Points, in no order, along strands that fork and pass close to each other.
Points whose rows are less than 79.1 apart are linked; no others are. Some points are linked to none.
bug: [-25 -21 -20   7   4   9  11 -27  11 -24 -12 -26   5  20   5 -49  24  19
  13 -16   9   2  -3  19]
gato: [-13 -24  -4   4  16  -5 -52   6  -4  -1   8  -8 -37  23  16 -17  56 -13
  14   5   2  -6  -8  -4]
nores: [  6  16 -15  21  21  -3  16  31   8 -25  28   3   0 -33 -46  30  32   1
  17 -26   1  25  -2  -5]
vita: [-28  33   1  -6  -3  -2  23  22   8 -10   1  35   6 -21 -38  -5 -40 -11
  13   4  10  30   9   7]
nin: [-26 -11  21  -2  -2  -6  19   7   8 -43 -15  28  30   8  30   5 -32  19
  -7  -2  15  64  23   8]
dek: [  4  -7 -12  32  -1 -10  -2  33 -11  -6  11 -15  -1  -5   5  23  15  11
  16  14  10   5 -23 -12]
Fitov: [ -6  26 -15   4  14  -1  33  16  -9  11  20  12   4 -49 -37  20  10  18
   8 -27  -8  17  20   0]
tev: [ 17  31  29 -14  13   5  -1 -31 -27  12 -10  28 -19  -7  40  20 -40  12
 -28   7 -21  -4 -22   9]
Zilok: [ -3  -5  -7  17   7  -1  -9  -5   8   0 -22 -25  -1  22  35 -22  12   3
  26  31  14  31 -16   0]
Bezi: [ -9 -20 -11  24  13 -12  -4  16  22 -46 -13 -21  -8  15  29 -11  16  -1
  20   3  23  25 -12 -12]
Debu: [  3 -19 -27  -9  30  -1  14  12  19 -38  21 -13 -29   8 -48  -3  54  -4
   3 -29   7  23  14  15]
pon: [  0  17 -13  -2  -9 -17   7  30  -8  11   9  17   6 -45 -25  34 -13  21
  18  -1 -11 -54   2 -26]
nali: [ 18 -27   4  -9  -1  -8 -28  28  -8   8  19   3 -21  11  -1  33  15 -28
   9   3  -5 -31 -12 -11]
pevi: [ -7 -25 -39  -1  -6 -33 -21   9  19 -22  10 -45   1  18 -21 -13   4 -13
 -13 -10  -2  10  27 -35]
Mokam: [-19  48  21  -9 -14 -18  24  22  -1 -12 -12  30  -1 -32 -10   5 -54  20
   0  14  -2  19 -16   7]
Masam: [  8   1  -7 -30   8  10  16 -25  11  -3 -11 -10   1   9 -28 -31 -18 -22
 -10  -7  17  40  29  20]
zol: [-17  -1   5  27  -6   0  29  20  25 -50   0  29  27 -10  18  18 -22  22
  37  24  14  -6 -17  -6]
beze: [ -7  27   0  -8   6  -9  28  13 -27  26  -8  15  -8 -45 -10  22 -20  -1
  -6 -24   3  22  11  -1]
gisod: [ 16 -29  -9 -17  17 -30 -28  21  19 -36 -12 -20 -38  11 -14 -17  20 -30
 -12 -12  14  27   0 -15]
buz: [-11  23  23   9 -16 -10  42  13 -15   6 -21  -9  10 -46  10  17 -20  64
 -12  -6  -8 -29 -36  20]
nefot: [  1   9   5   8 -35  16  20  -8 -26  38  -2   3  14 -22  29   8   0   7
 -10  -1  -2 -27 -15   6]
Zedeg: [-17  14  -8  18  14  -7   6   1 -11   1   1  -4  -2  -6  -1  -5 -31  28
  33  26 -17   5 -35  -1]
Dut: [-12   3  -8  17  24   7  10 -17 -31 -13   6  -3 -32  -6  26   2   9   3
  19   0   5  37  -9  10]
zema: [ 16 -21  14  13  15  32   9  36  -1 -21  23  22 -17  -2 -29  36  43 -10
   8 -20   8 -14  -9  13]
Bazop: [-22 -20 -32 -12  11 -21 -24   2  20 -34 -17 -49   3  13  -1 -44  -4   8
   0 -18   8   4   6 -40]
vod: [  9   7   8  -2  28  16 -45 -37  10  19   1   7   3  24  24   7 -14 -20
 -21   6 -10  -8  -7 -15]
zer: [ 29  23  22 -30  -9  11  -7 -27 -15  50 -20  23   4 -20   5  13 -25 -10
 -36 -24  -9 -34  22  16]
zived: [-31   1 -28  15  19 -24 -19   5  18 -15   4 -32   7   3 -25 -45  -5  26
  23   1 -16  12  -3 -31]
div: [ 11 -12 -55 -10 -17 -21  -8 -13  22  14   6 -46  -1  12 -25 -31  17  -8
  -5   7  -2   5  31 -15]
Midog: [ -5  -1   5  16  -9  34  39 -21  -4   8   8  -5  15   6  -2 -16  11  33
   9  -8   5 -19 -22  37]
zeput: [ 21  13  15  -7  -9   3 -11  -5  14  30 -18 -12  27   1  -4 -12 -51  -3
 -14  13  -9   0   2  -7]
Mobu: [ -1  -8  18   5 -13 -12 -11   1  20  -9 -16 -20  24  13  14 -24 -53  16
   3  13 -13  13   1 -18]
puza: [  9  18  20   6  29  21 -18 -34   2  13 -19  21  -9  11  47  20 -21  -6
 -26  20  -2  14 -12   6]
Fesul: [ 11   1  -5  -2   1  -5 -11  11   5  19  10 -11  10   2 -13  -3 -18 -21
   9  12  -5  -1  13 -25]
Befog: [-17  -2  -1 -12  27   9  11  11  -2 -14  18  32  -6  -3 -37   1  -7 -14
  29  -6   2  29  19   9]
mibuv: [ 33  24  24 -17  -6  32  -5 -30  11  39 -23  23  18  16  11  13 -17 -21
 -13  25   7 -37  -9  22]
Magag: [-14  -8  -5  13   6  17  -2 -36 -38  13  24  16 -10   9  31   2   8  -5
 -11 -18 -13 -15  -6  13]
zige: [ -5 -38 -12  13 -28   7 -13  27  -4  13  19 -34  23  18  -9  12  22  -8
 -11  -4  -1 -33  13 -22]
Posep: [-14  -2  22 -14  -9  14  23  -8 -15   3   2  14   3  -2   6   4 -38  26
  -3 -19 -12   1 -10  14]
bomub: [-22  -7 -26  33 -24  18   3  -3 -11  28   1 -35  18   5 -10 -27  46   8
   2  20   7 -13  -7   2]
Derot: [ 20  -3   7  -4  13 -30 -29  24  19 -32   0  -4 -12   9   1   4 -17 -41
 -13  -9   2  35   8 -27]
sebos: [ -1  -7   7   2  -4  -3   2  30  24 -41   3  12   3  -7  -1  13 -29 -35
   1  -6  28  32  24 -15]
mezu: [-14  14 -18   7  10 -16  -2  -9   5  20   6 -18  -5  -8 -23 -37  -5  22
  29  21 -18  21  -8   4]
Rusot: [ -2 -19 -40   1   9   1  23 -11  -1 -23  12 -30 -13   0 -15 -30  48  -1
   0 -27  13  13   7  10]
Mize: [ 19  51  33 -19 -14 -23  26  17  -5  18 -41  21  -3 -43  -6  19 -53  11
 -18   1   2   4   2   4]
pilo: [-42 -20 -33  19  -2   4 -17  -4   4 -10 -13 -47   6  19   0 -39  41  29
   8   9  11  -3  -2  -7]
Voki: [  5  30  29 -38  -6  -5  32  12 -18  -9 -20  16 -12 -33 -10  10 -35  30
  -2   3 -22 -43  -7  35]
Retug: [ 19  32  17 -29   5  -5 -12 -19 -17  41  -5  19 -13 -25  -6  19 -42 -14
 -42 -27 -29   4  16  -9]
serot: [ 13  26  22 -19  13  19  -8 -47   9  31   1  22  -8  16 -14 -30  -5 -16
 -15  10 -15   3   4  36]
Sadi: [-12   3  35 -16 -11  -6  28   6 -11 -11 -20  39  33 -12  42  28 -35  29
 -10   6  20  47  14  27]
Nupin: [-22  -6  17  15   0  -5  34  11  26 -40  -6  24  28   2  14  -9 -34  42
  18   9  10  33  -4  11]
mema: [  9   6  11 -17  10  16  -9 -18 -32  12  16  24 -15   1  28  31  -4 -22
   7   0   1 -22  -5  10]
gis: [-13   8  -8 -10   0  -3 -29 -56  19  -1 -11  -4  11  36   5 -56  32 -26
 -10  -4 -10 -14  12   4]
rabap: [ -2  20  11 -18 -16 -22  22  13 -11   5  -6  20   2 -40 -14  15 -45  29
  -8 -16 -12 -50  -5 -11]
bugif: [ 15  -9  -3  -1   1  -5 -50  -2   5  23   5 -18   9  18  10  12 -10 -24
 -19   6 -13 -11  10 -42]
Danaf: [ 15  -2   7   0 -24  24 -14 -24   0  30  -7   9  19  21  16 -12  16 -34
   3  42  11 -37 -13  10]
zulep: [ 15   0  -3  -9 -13  10  -2 -43 -13  27  19  16  -4   1   6  -8  25 -48
 -29 -35   5   5  28   8]
Dud: [-15  -1 -33  21  22   7 -12  -2 -10  15  32   2  15   0 -24  20  42  34
  23   1 -26 -35  -3 -11]
Gopan: [ 10 -43  22  14  19   7   9  41   4 -40   0  17 -37  19 -11  15  47  -6
  -2 -12   7  18 -24   8]
lizel: [ 18  25  41 -42 -10   1  10 -10 -15  10 -41  17   0 -21   8  20 -41  14
 -31 -11  -8 -54   6  26]
gusel: [  7 -21  -5   2 -23  12 -28   5 -15  28  11   2   1  27   0  18  30 -26
  12  37   4 -50  -6  -6]
mipu: [-16  20  -8  20   2  11  33  23   8 -30   8  26  17 -24 -17  18 -20  30
  35  12   7 -36 -26  -4]
Kozal: [ 31   7  36  -6 -20  -2  31  -5  -7  14 -21   4  26  -8  55  26 -38  23
 -13  11  17  38   0   9]
Litas: [ 10 -35  11   1 -10   5   1   2  13 -24  -4 -13  29  26  49   2 -12   6
  -5  -3  19  17  22 -10]
Sabet: [ 20  40  25 -14 -19 -11  -6 -21 -22  32 -18 -11 -12  -6  33  11 -29  20
 -44  11 -20 -18 -32  16]
gez: [ -7  22   1 -26  17 -12  -3   5 -28  11  16  32 -14 -30 -13  24 -38 -17
  -7 -14 -19  16  13 -13]
milik: [-13   6 -19  -1  -1   1   4   2  -9  30  24   1  15 -20 -26  25   0  46
  13 -21 -30 -46  -2 -10]
Kam: [ 16 -29 -21 -14  20 -33  -9  27  26 -36  -6 -22 -37  10 -49 -15  59  -6
   2 -11   0  18   2  -5]
nif: [-19  -5 -19  17  30  17   5 -10 -29  -6  36  15 -30 -13   7  15  28   8
   7 -28  -9   5  -3   8]
Dofaz: [ -8  22   3  14  -7 -10 -22 -55  25  25 -22 -13   7  27  -2 -72  34 -13
 -24  24  -8   3  -5  10]
pepi: [ -5   8 -11   9  14 -14  -4  35   5 -27  41  37 -21 -30 -35  35   2  -6
  17 -14  -7   1   8 -17]
tuzu: [ 28   5 -32 -17 -17  -3   5 -34  23  14  -9 -32  11   6 -12 -46   0 -27
 -14  -2  15  21  29   2]
vefo: [ 21   5  15  -6  10  24 -17 -19 -28  14   3  22 -18   1  25  23  14 -52
 -22 -18   9  17  16   7]
Misu: [  7 -21 -21  20   8  17  -6  12  -7   1  28   1  -5  11 -20  26  58   3
  22  -5  -6 -25  -9   7]
dezif: [ -3   4  21   3  17   6  -6  -9   2  -4 -12   8  -1  14   3  -8 -23  10
  44  35  -7 -17 -24  18]
Kagut: [  6 -33  -1  18  17   1 -12  24  -6 -10  -1 -11 -47  20  -6  -7  64   0
  -4  -1   3  14 -33   6]
zud: [-23  22 -17  31  20  -4  15  12  29 -34  29  19  21 -17 -44  -2 -17  29
  31  -6 -13 -12  -3 -11]
neku: [-29   7  12   4  26   7  16   4 -25 -22   0  34 -16  -3   4  15 -20  -1
  30   2   5  24  -5   8]
milod: [  4 -18  -4   8   7 -17 -24  50   4 -12  35  19 -21  -4 -22  37  15  -5
   0  -8 -24 -23 -14 -32]
tipom: [ 19 -16  18  -5 -10  26  14  -5  -5  -7  -9   3  17  13  33   6 -11 -30
   0  -4  28  22  18  17]
pobi: [-11 -49 -10  14 -30  -1 -34  25   1   9   7 -29  -3  18 -26   1  58   1
 -24  24   4 -15   5 -12]
goze: [  4   8  28 -16  -5  14  29  15  12  -4 -14   9  23  -4   1   9 -33 -30
  -2   2  26  26  19  -4]
nulib: [ 20  20  20   2 -25  -7  34  24  -5  21 -35   7   6 -35  31  33 -38   3
  -5   7  21  14   4  -8]
kovu: [-19 -22 -29  21 -27   3 -20 -25   0   9  15 -15  -2  12  -1 -38  67 -17
  -4  22   5 -20   7   0]
vupog: [  4  11   3  22  -8   1 -11 -33   3  19 -11 -24   0  24  18 -39   8  -1
  -8  20  -7  11 -16   7]
Sas: [ 14  -7 -17 -11  -9  -3  -1  -7  -5  30  33  -1  -4  -3  -9  -2  21 -27
   1 -12 -12  -1  24   1]
mib: [ -3 -22   4   9 -18   4  -7 -19  10   0 -12 -39  33  33  36 -23 -24  17
 -27  -7  -1  15   4 -14]
Fusi: [-13 -15 -11 -18  11   4 -56 -23   5  -3   0  -5  -8  37  13 -38  45 -23
  11   1   1 -21  16 -14]
nafu: [ 11  37  24   4 -34 -19  26   1 -18  28 -17 -23 -15 -28  19   8 -28  40
 -19  -1 -16 -25 -25  22]
bav: [ 24  23  19 -28  -5  17  11 -23  -7  15 -15  25  -2   2 -11  -6 -15  -5
  23  35   2 -29 -25  31]
lig: [  0 -35  -7 -11   5 -14  -5   1  29 -46 -27 -39  14  33  32  -9  -3 -12
   1  -6  28  32  18 -12]
bovin: [ -5 -32 -34  -4 -21  -5 -31   3   7   5  27 -22 -14  32 -19 -12  75 -14
 -12   5  -1 -12  24  -7]
minu: [ 11 -36   9  11 -25  17  13  42  18 -10   2 -19  25   5  -3  24   3 -12
   2 -18  16 -17   8 -11]

A fork is a point with three links. Follow the links from the first point to the second and name the forks in between, in order.
Sabet / nin | Fesul
zol / vupog | Fesul, Litas
Debu / mema | Litas, Fesul
zige / Dud | Litas

Follow the links from the first point to the second, and from the first to the third. Name the last point that the two ways share.
vefo / Gopan / Derot | Litas
nin / puza / bug | Fesul
zol / Fusi / gisod | Litas
lig / zud / buz | Fesul

A fork is a point with three links, a tip a point with one. Leave the first point through the second and follow the links. Name the first fork or tip that comes.
bomub / pilo | Litas
nores / pepi | Masam
nulib / Mize | Fesul
Fesul / Sas | zud
Litas / tipom | minu

Name the points in between on the shortest way along the links from the first point to the second, in order.
mipu / Befog | zol, Nupin, nin, Sadi, Kozal, nulib, Mize, Mokam, vita
vod / zer | bugif, Fesul, zeput, Mobu, mib, Litas, lig, Bezi, Zilok, vupog, Dofaz, gis, Fusi, gato, Kagut, Gopan, zema, Misu, Dud, milik, pon, rabap, Voki, lizel
bugif / pilo | Fesul, zeput, Mobu, mib, Litas, tipom, goze, sebos, Derot, gisod, Kam, Debu, Rusot, bug
mezu / Gopan | Zedeg, dezif, bav, mibuv, Danaf, gusel, nali, milod, pepi, nores, Fitov, beze, gez, Retug, zer, lizel, Voki, rabap, pon, milik, Dud, Misu, zema
